Points on a hilly landscape, in no order, each with its height.
From any point a ball rolls to the lowest of the 3 points nearest to it. It stops when none of these is lower. Distance is the straight distance between rows; heights are no part of it.
kesi: [ 10 -15   1   9  -6  20  -1 -10   2]  h=393
Pivo: [ 21 -28 -14   2   0  22 -13   5  -5]  h=745
resar: [ 21 -33 -10  10   3  28  -6   0  -5]  h=748
Mopub: [ -4  40   8  19   7 -20  25 -13  14]  h=391
Dez: [ 19 -39 -13   4   8  25  -8   7  -8]  h=749
kar: [  4  36   7  17   4 -16  21 -18  23]  h=384
Vuv: [ 18 -11 -14 -10 -13  10 -10   4  -7]  h=315
rik: [ -9 -14  -6 -26   4 -11 -20  17 -15]  h=62
firur: [ 12   4   3  14 -12  12   5 -17  10]  h=394
feted: [  4 -31  -5 -21  27 -11 -25  19 -12]  h=43
zadon: [ -5   4  -5 -13 -13  -4  -9  10 -11]  h=74
benel: [ -8  40   9  16  -4 -16  26  -8   8]  h=392
Lem: [-14  18   8  10 -13  -3   9  -8   4]  h=264
Zokup: [  2 -19   3  -4  -8  12 -11   5  -3]  h=184
vak: [  4  16   6  12  -8   1  15 -18  16]  h=479
pizol: [ 20 -12 -14  12 -10  28   5 -12   3]  h=498
damip: [ -9  20  14  16   4  -4  12 -22  23]  h=138
Buza: [  3  22   8  21  15 -12  17 -24  35]  h=421
nen: [  4 -22   3   7  -4  22  -9   1  -2]  h=145
vonuk: [ 16 -34  -7 -15  52 -12 -27  15  -9]  h=217
lova: [-30  25   6  -3 -14  -8  11   3 -13]  h=410
Noku: [ -1   5  -8 -22  -9 -12  -9  20 -19]  h=148
gomi: [-13   2  15  11  -5   8   6 -16   9]  h=214
seru: [-19   9  -1 -12 -14  -9  -3  16 -19]  h=90
Subam: [-23  11  10   0 -10  -1   6 -10   3]  h=251
topof: [ -7  10  15  20  11   2  12 -22  28]  h=281
Nanip: [-23  15  11  -1 -15  -2   9  -5  -3]  h=266
sodi: [ -7  -7   1 -12 -13   5  -5   5  -7]  h=35
vun: [ -6 -12   6  -1 -10  14  -3   3  -3]  h=56
febu: [-22  39   9   7 -11 -11  24   2 -10]  h=362
mobu: [-23  -6   7 -11 -11   5  -5   6  -6]  h=91
mafe: [-13  50   9  12   4 -19  32  -4  -3]  h=395
Lebuk: [  9 -24  -8 -24  38 -18 -27  15 -12]  h=109
Nedo: [ -3   3   4   6 -13  10   4 -10   5]  h=77
murus: [  8  -6 -14 -16 -12  -7  -9  16 -12]  h=289
Nez: [ -1 -13   8  17  -3  21   2 -13   9]  h=497
Vipi: [ 15 -24 -13 -13   5   3 -20  13  -8]  h=126
zeza: [  5 -17  -9 -27  11  -7 -25  17 -11]  h=120
Zoli: [ -7  38  10  14  11 -19  27 -13  17]  h=387
mok: [ 14 -36 -11 -12  22   3 -23  16  -8]  h=600
divo: [ 20 -46 -13  -2  32  14 -13  21 -16]  h=733
fafaz: [ -8  24  -5  -9 -18 -10  10  12 -16]  h=260
saz: [  3  -5  -8 -15 -11  -2 -12  11 -11]  h=193
pulop: [-10 -19  -4 -20   3  -5 -21  16 -13]  h=27
bere: [ -1  -2  -5  -8 -18   4  -4   3  -6]  h=123
Mobeg: [  6  36   1  12  30 -34  25 -13  32]  h=45
kozoz: [ -4  23  12  18   5  -9  16 -21  22]  h=245
gebo: [  8   8  -3   5 -21   5   6  -6   2]  h=334
Dibod: [  0  21  -2   4 -19  -5  10  -1  -1]  h=283
saf: [  4   7  10  25   4   3  13 -24  25]  h=424
Gekam: [  0  -5  -9 -24   3 -13 -14  23 -16]  h=113
las: [-14  29   6   4 -14  -9  20   3  -8]  h=304
fide: [ 15 -31  -8  -8   9  11 -21  11  -8]  h=622
fem: [ -4 -25  -5 -17   8   0 -16  14 -10]  h=69
ket: [-10  24  13  12  -3  -7  15 -19  19]  h=200
von: [ 12 -15 -15 -24  11 -11 -23  15 -12]  h=230
nazek: [  6   6   4  17  -3  11   8 -19  19]  h=566
lofem: [  9 -37   0  16   6  31   0   2   0]  h=750

Where does a ball stop that starts at each point below?
lofem | sodi
saz | sodi
Vuv | sodi
pizol | sodi
divo | feted
lova | Nedo
Dibod | Nedo
nazek | Nedo
von | pulop
vak | damip
kar | damip

Call two points neighbours if one is among the 3 nearest of the other. Go from one point of each pair to the other, from neighbour to neighbour, staying as low as possible. Name the highest point that can't be avoided.
pulop / sodi | Noku
feted / damip | mafe
Nedo / Vipi | Dibod
feted / pulop | zeza
Mobeg / damip | kar
